Each row is a point on a landscape with many peaks, with its height.
From any point a climber takes the steepest step (rise divided by distance) to one of its 4 nearest points. It stops when none of these is higher. Distance is the straight distance between rows; heights are no part of it.
j_858: [117 127 129 139 146 128  58  87 108 121  86 163 137 143  92 146 103 134
 153 139 127  52 157 106]  h=27.0
j_742: [ 92 148 142 136 140 161  70  88 117 109 115  84 158 122 105 129 105 114
 178 157 135  92 130 116]  h=26.6
j_270: [107  91 128 114 107 171 158 112 192 125 161  98 173 197  93 107 102 137
 100 126 168 183  85  96]  h=48.4
j_873: [156 155 124 128 142 144 111 164 141 115  91 142  98 119 143 137 153 110
  87  96 110 134 154 146]  h=22.4
j_932: [126 147 150  96 110  47 151 154  72 148 130 171 111 118 175 141 173 110
  49 178 139 143 183 144]  h=20.8
j_876: [131  70 101 136 115 155 118 159 156 108 159 171 121 202 145 134 103 136
 100 150 150 158 118 180]  h=43.7
j_449: [ 91  96 111 115 126 165 153 118 199 147 152 141 100 181 101 123 110 138
 108 105 122 169  67 141]  h=45.0
j_277: [127  91 105 141 138 185 143 125 178 106 142 148 120 157 116 129 138 140
 108 106 134 166  73 128]  h=45.8
j_756: [138 123  94 155  79 142 124 184 111 103 138 183  89 177 149 116 164  86
  83 161 142 142 159 190]  h=27.4
j_870: [132 169 141 116 157 112  94 138 132 128  93 162 117 122 109 177 134 106
 128 114 113  96 178 128]  h=51.8
j_331: [120 135 128 141 133 160 100 118 131 110  73 101 150 113 118 134 119 107
 142 120  87 129 120 123]  h=51.5
j_539: [159 144 128 122 134 120 120 152 110 112 128 167  81 145 140 167 181 121
  53 142 155 148 216 140]  h=33.3
j_208: [158 143 125 111 151 170 135 167 124 119 126 149 107 183 144 149 182 109
  55 111 149 156 205 135]  h=43.2
j_842: [125 157  96 128  89  96 122 194  90 155 108 196  98 160 176 129 161 132
  86 157 159 115 175 168]  h=20.3
j_617: [107 111 134 153 124 164 124 121 170 132 157 130 111 156 133 103 130 141
 120 136 111 150  79  97]  h=44.1
j_887: [108  88  93 115 125 154 138 110 159 157 168 162 126 195 100 119 117 122
 119 135 131 169  85 173]  h=39.1
j_559: [ 98 168 152 105 102  78 131 182 100 135 151 167  94 147 160 153 198 100
  65 171 132 125 181 161]  h=26.7
j_52: [139 116 136 123  89 118 164 105 137 144 148  90 115  65 124  86 126 144
 144 150 100 122  54 106]  h=13.6
j_728: [163 136 122 147 158 184 139 154 158  87 101 114 148 170 114 169 133 123
  70  85 147 147 137 120]  h=42.5
j_918: [156 109 143 131 176 116 124 134  85 134 115 105 124  69  94 111 105 124
 205 142 113  49 107 130]  h=27.8
j_761: [169 126 125 140 140 102 153 126 119 149 146  92 112  34 122  96 105 132
 159 150 112 103  62 125]  h=21.8
j_534: [128 105 121 152 126 166 138 159 177 135  96 112 123 137 139 131 131 124
  95  96 130 145 117 123]  h=44.0
j_352: [156 163 123 141 152  73 137 167 118 133  99 191  96 102 174 155 121 122
  97 118 141 115 167 176]  h=28.8
j_296: [100 158 127 141 120 127 120 182 113 124 127 183 101 190 161 147 161 109
  57 159 166 145 188 160]  h=22.5
j_558: [115  86 135 104 122 147 169 116 180 134 165 112 135 180  82 116 119 121
  94 137 141 171  67 114]  h=48.2
j_719: [176 134 126 134 173 210 145 170 143  77  92 128 123 167 134 153 149 131
  94  84 177 134 163 100]  h=38.8
j_778: [142  95 113 140 116 130 156 115 147 125 152 162  83 105 146 123 104 140
 136 114 138 130  82 149]  h=25.8
j_167: [127 164 127  66 112 132 145 104 116 148 182  35 156  74 128 116 156 157
 163 128 126 143 100 115]  h=26.1
j_679: [ 87 156 141 120 111 157 193 132 129 165 167  64 183 151 120  97 151 153
 103 128 136 185  88  80]  h=50.4
j_31: [140 141 124 121 156  38 139 126  88 112 143 214 123 134 110 162  77 110
 157 136 108  67 201 156]  h=34.3
j_674: [123  92  93 135 102 172 137 128 210 100 152 131 150 200 118 130 100 128
  99 113 167 169  98 134]  h=48.0
j_89: [150 119 121 144 147  97 144 136  90 151 128 107 129  37 141 100 100 156
 173 128 119 107  99 143]  h=22.2
j_393: [121 127 133 115 135  97 153 113 148 151 146 114 123 106 110  91 150 173
 134 138 116 138  53 110]  h=30.8
j_942: [120  97 127 116  84 129 142 134 167 149 166 130 115 129 118 105 142 135
 132 113 119 142  69 116]  h=61.6
j_835: [149 128 109 151 156 122 113 168 115 131  82 184 105 128 157 120 137 140
 123  88 136 133 174 165]  h=23.5
j_957: [132 135 140 128 133 128 101 127 153 137  96  76 143 123 150 113 130 128
 133 113 105 125 108 103]  h=15.1
j_32: [145 135 140 140 159 115 119 114 146 133 128 113  99  46 148 112  86 146
 166 128  97  95  94 129]  h=16.5
j_258: [163 101 150 140 135  99 167 119  66 152 145  90 139  42  88 125 112 130
 203 172 120  88  70 129]  h=25.2
j_147: [116  88 153 109  84 167 187 108 160 148 185 102 170 216  72 121 105 142
 111 131 128 144  65  88]  h=48.7
j_899: [101 135 159 168 107 123  71  84 100  90 110 149 151 128 124 115 125 141
 164 145 151  53 145  76]  h=23.4
j_935: [104 143 129  95 126 141 137 107 122 140 156  46 179  96 124 106 121 126
 132 120 109 152 110 113]  h=43.9
j_658: [160 120 133 147 149  97 139 140  79 125  81 156 115 105 102 139  78 122
 178 122  90  80 146 152]  h=36.9
j_825: [ 97 113 145  73  96 155 169  89 155 149 160  98 167 183 101  93 152 148
  98 108 110 163  57  78]  h=49.1
j_175: [101 126 146 140 135 114 102  74  91 121 117  66 138 100 116 127 107 105
 209 149 121  91 106 114]  h=4.7
j_50: [119 120 114 120 107  97 147  64  76 135 171  42 159  46 121 108 151 133
 200 135 118 124 106 120]  h=7.2
j_284: [ 89 142 115  63 112 121 162  70  93 143 185  49 176 101 101  95 168 135
 160  88 129 181 147 102]  h=21.9
j_80: [ 76 149 125 143 123 159  79 101 140 104  93 140 163 138 116 135 141 119
 127 134 105  92 144 110]  h=25.4
j_647: [125  94 126 146 131 170 129 144 182 104 128 153 115 187 136 141 129 114
 101 129 128 178 104 125]  h=46.6
j_941: [140 103 104 137 114 126 161 111 156 168 131 148 121  90 139  94 144 162
 151 139 130 124  49 118]  h=16.9
j_945: [144 114 128 137 145 175 130 170 156 116 136 152 105 215 135 135 136 117
  92 138 159 171 161 135]  h=45.3
j_771: [125 134 135  85 109 121 165  89 104 167 166  70 130  59 154 102 175 141
 155 138 122 145 111 114]  h=48.8
j_377: [138 123 121 144 148  76 101 119 117 132  77 151 112  88 131 149 105 139
 166 111 109  87 161 146]  h=39.8
j_608: [126 109 127 136 118 192 161 126 166 138 136  90 163 143 130 112 129 138
  92 120 136 183  95  86]  h=47.7
j_237: [158 116 102 144 139 114 142 154 128 148 113 176  88 117 174 113 107 158
 137 120 145 111 114 178]  h=31.8
j_332: [ 74 134 109 112 120 147 111  92 103 135 124  68 168 101 105 108 122  80
 167 116 137 167 110  87]  h=41.3
j_98: [199 149 119 153 179  86 134 148 110 151  99 151 101 101 137 119  92 137
 137 113 121  89 156 152]  h=34.5
j_325: [148 172 146  97  96  94 124 183  88 145 143 167 108 169 165 173 202  98
  60 166 161 160 177 152]  h=13.7
j_42: [103 132 124 119 118 126 149 106 125 149 146  56 153  66 126 102 131 142
 166 122 108 156  76 120]  h=23.7
j_307: [162 112 145 137 126 179 155 151 190 102 128  89 148 173 130 152 131 103
  83 103 160 153 106 109]  h=45.2
j_794: [124 126 131 121 137  75 171  92  68 157 175  38 125  52 104 121 159 138
 187 162 114 111  90 116]  h=18.8
j_230: [108 134 133 129 135 189  90 111 152 115  86  76 155 146 114 134 120 117
 120 114  87 167 112  90]  h=35.7
j_45: [ 99 150 128  95 107 113 142 103 109 162 180  57 157  73 126 100 151 148
 127 126 139 147 100  95]  h=30.3
j_890: [178 144 128 115 142 154 135 169 126  88 128 164 102 171 142 207 189 106
  52 125 168 159 203 121]  h=40.8
j_581: [111 129 121 119 107 139 167 106 160 151 167 107 137 161 128  85 155 150
 110 145 126 147  67 115]  h=47.0
j_174: [133 138 137 134 133 110 111 120 118 112  73 164 124 111 137 163 113 148
 146 123 106 112 166 163]  h=60.2
j_312: [130 127 140 118 114 182 146 172 186 114 128  84 176 124 125 140 121 120
 100  98 143 175 106  69]  h=46.7
j_378: [ 60 130 110  89 128 153  87  84 113 120 182  44 179 123 111 124 113 127
 165 122 138 154 119 104]  h=32.2
j_461: [179 140 159 128 147 173 131 152 129  97  91 161 167 170 135 204 160 120
  75  93 149 178 181 124]  h=38.2
j_498: [120 137 142 145 112 148 114 140 167 148 140 145 111 119 156 108 118 131
 141 109 107 123  86 141]  h=30.4
j_186: [105 128 117 141 140 159  68 105 152 104  86  79 164 117 115 187 123 127
 130 117 109 112 137 105]  h=27.3
j_359: [ 83 136 116 132 128 162  84  74 119 123 127  69 176 137 111 119 111 106
 164 138 133 126 154  97]  h=33.0
j_994: [ 97 134 131 112  70 149 151 101 136 159 166 114 168 137 120  93 161 151
 123 112 120 180  74  90]  h=49.8
j_515: [115  71  68 129 104 107 132 131 120 116 163 165 109 169 155 110 106 126
 147 163 161 131 106 194]  h=30.6
j_348: [146 152 143 115 134 129 142 163 106 100 121 159 103 166 121 179 185 103
  55 139 142 166 224 146]  h=37.0
j_750: [104 126 128 136 143 159 135 138 159 134 153 116 135 105 108  92 142 149
 119  92 110 164  82 101]  h=43.3
j_216: [142 104 124 127 103 154 158 116 164 129 120 103 160 146 113 113 113 127
  94 110 107 156  66  95]  h=47.5
j_931: [124 125 125 120 107 133 120 113 153 153 130  96 151 110 141 105 140 155
 121 122  90 143  72  98]  h=38.1
j_601: [142 129 124 141 158 104  85  73 109 113  86 167 124 122  85 128  64 134
 187 156 126  37 143 127]  h=30.7
j_17: [ 84 143 152 169 123 125  51  79 130 110 115 124 171 137 122 122 133 116
 167 154 138  72 168  89]  h=25.3
j_286: [134 107 136 134 147 198 120 146 159  99 112 110 133 121 125 142 130 121
  96 110 105 179 135  84]  h=42.1
j_2: [165 118 117 151 122 148 107 191 165 128 125 164  82 153 175 113 137 107
  66 124 127 144 141 159]  h=36.0
j_743: [149 144 156 108 156  35 117 139 109 117  71 165 102  99 129 179 111 123
 155 122 126  89 207 176]  h=24.8
j_64: [129 156 134 115 165  48 109 144  95 124 113 173 107 117 152 177 111 112
 117 138 122 110 224 161]  h=30.2
j_190: [158 135 169 101 121 103 159 118 108 138 148  72 126  45 149 127 148 137
 139 150 113 108  74 135]  h=17.0
j_827: [112 104  82 128 124 138 138 138 163 128 141 171  88 184 153 107 122 124
 136 116 140 153 126 178]  h=37.8
j_521: [168 116 140 136 150  71 130 127  96 122 122 214 131 146  60 121  67 124
 160 153 110  30 151 135]  h=32.8
j_960: [124 169 149 120 136  62 122 144  86 128 138 175 107 130 165 167 168 102
  87 143 135 131 202 182]  h=55.1
j_442: [ 66 130 118 147 102 160  79  77 128  98 107  95 143 120 110 114 132 103
 163 151 123 103 141  92]  h=29.4
j_654: [142 149 130 137 141 130 105 135 121 134  87 109 124  86 130 121  94 131
 167 134 103 129 129 118]  h=54.0
j_752: [114 111 122 142 148 144 123 155 162 129 127 198 118 168 161 105 159 143
  88  77 128 162 118 131]  h=40.2
j_215: [167 127 134 132 144  68 139 137  75 131  97 197 101  96 142 136  82 147
 144 109 124  75 175 162]  h=35.9
j_245: [160 129 127 123 149  99 142 139 123 131  98 132  88  77 143 119  98 142
 161 115 124 114 134 173]  h=35.6
j_693: [135 177 144 119 121  63 138 171  93 122 127 179  91 126 163 146 170 128
  62 155 149 141 215 162]  h=34.0
j_299: [114 125 133 157 133 134  69 112 109 104 108 113 135 106 116 124  88 122
 189 165 135  66 148 107]  h=18.9
j_319: [150 150 138 109 149  84 134 163  89 118 100 179 111 128 153 183 169 113
  90 111 128 135 210 169]  h=24.9
j_545: [139 115 130 150 123 116 128 101  86 111 102 154 133 106  72 122  70 123
 202 164 106  28 128 107]  h=29.3
j_5: [148  79 108 159 113 128 124 138 121 149 141 165  81 148 140 112 129 142
 131 115 143 119 113 182]  h=30.1
j_176: [117 120 111 148  95 115 119 151  79 125 151 181  90 193 152 105 157 123
 108 186 163 109 160 178]  h=24.2
j_903: [136 151 151 144 165  74 100 111 115 105 109 195 118 157 107 180  84 120
 173 121 122  74 179 123]  h=32.5
j_589: [115 141 145 121 123  99 101 103  98 119 133  81 129  82 111 130  82 116
 215 154 120  68  93 123]  h=16.6
j_714: [ 92 142 124  93 118 154 154 117 130 151 151  36 171 117 117 103 129 123
 127 112 111 181 107  70]  h=51.1
j_361: [ 97 141 142 138 114 149  80  88 119 109 148  99 154 130 118  98 118  93
 188 144 134  95 118 100]  h=26.5
j_615: [153 123 114 138 119 106 131 149  95 160 109 191  98 131 181 136 101 158
 122 101 131 100 156 161]  h=33.9
j_909: [155 155 127 121 125  77  99 161 100 101  94 188 103 137 156 155 146 118
 108 101 122 145 210 161]  h=16.8
j_94: [136  93 130 152 133 158 160 142 185 116 157 124 147 179  69 145  89 134
  74 109 163 153 103  83]  h=47.8
j_782: [106 139 147 125 139 115 122  95 137 152 141  66 141  78 131  87 119 140
 178 115 112 105  87 132]  h=0.8
j_235: [138 130 122 153 149 109 117 131 140 127  85 138 103  83 136 117  92 159
 163 113 109 111 144 143]  h=32.9

For each start below, name the point where the climber stops.
j_756: j_714
j_858: j_174
j_352: j_174
j_835: j_174
j_312: j_714

For each start below, name every point that the climber comes to, in order.
j_890: j_208 j_945 j_647 j_674 j_270 j_147 j_825 j_994 j_679 j_714
j_176: j_515 j_876 j_647 j_674 j_270 j_147 j_825 j_994 j_679 j_714
j_461: j_208 j_945 j_647 j_674 j_270 j_147 j_825 j_994 j_679 j_714
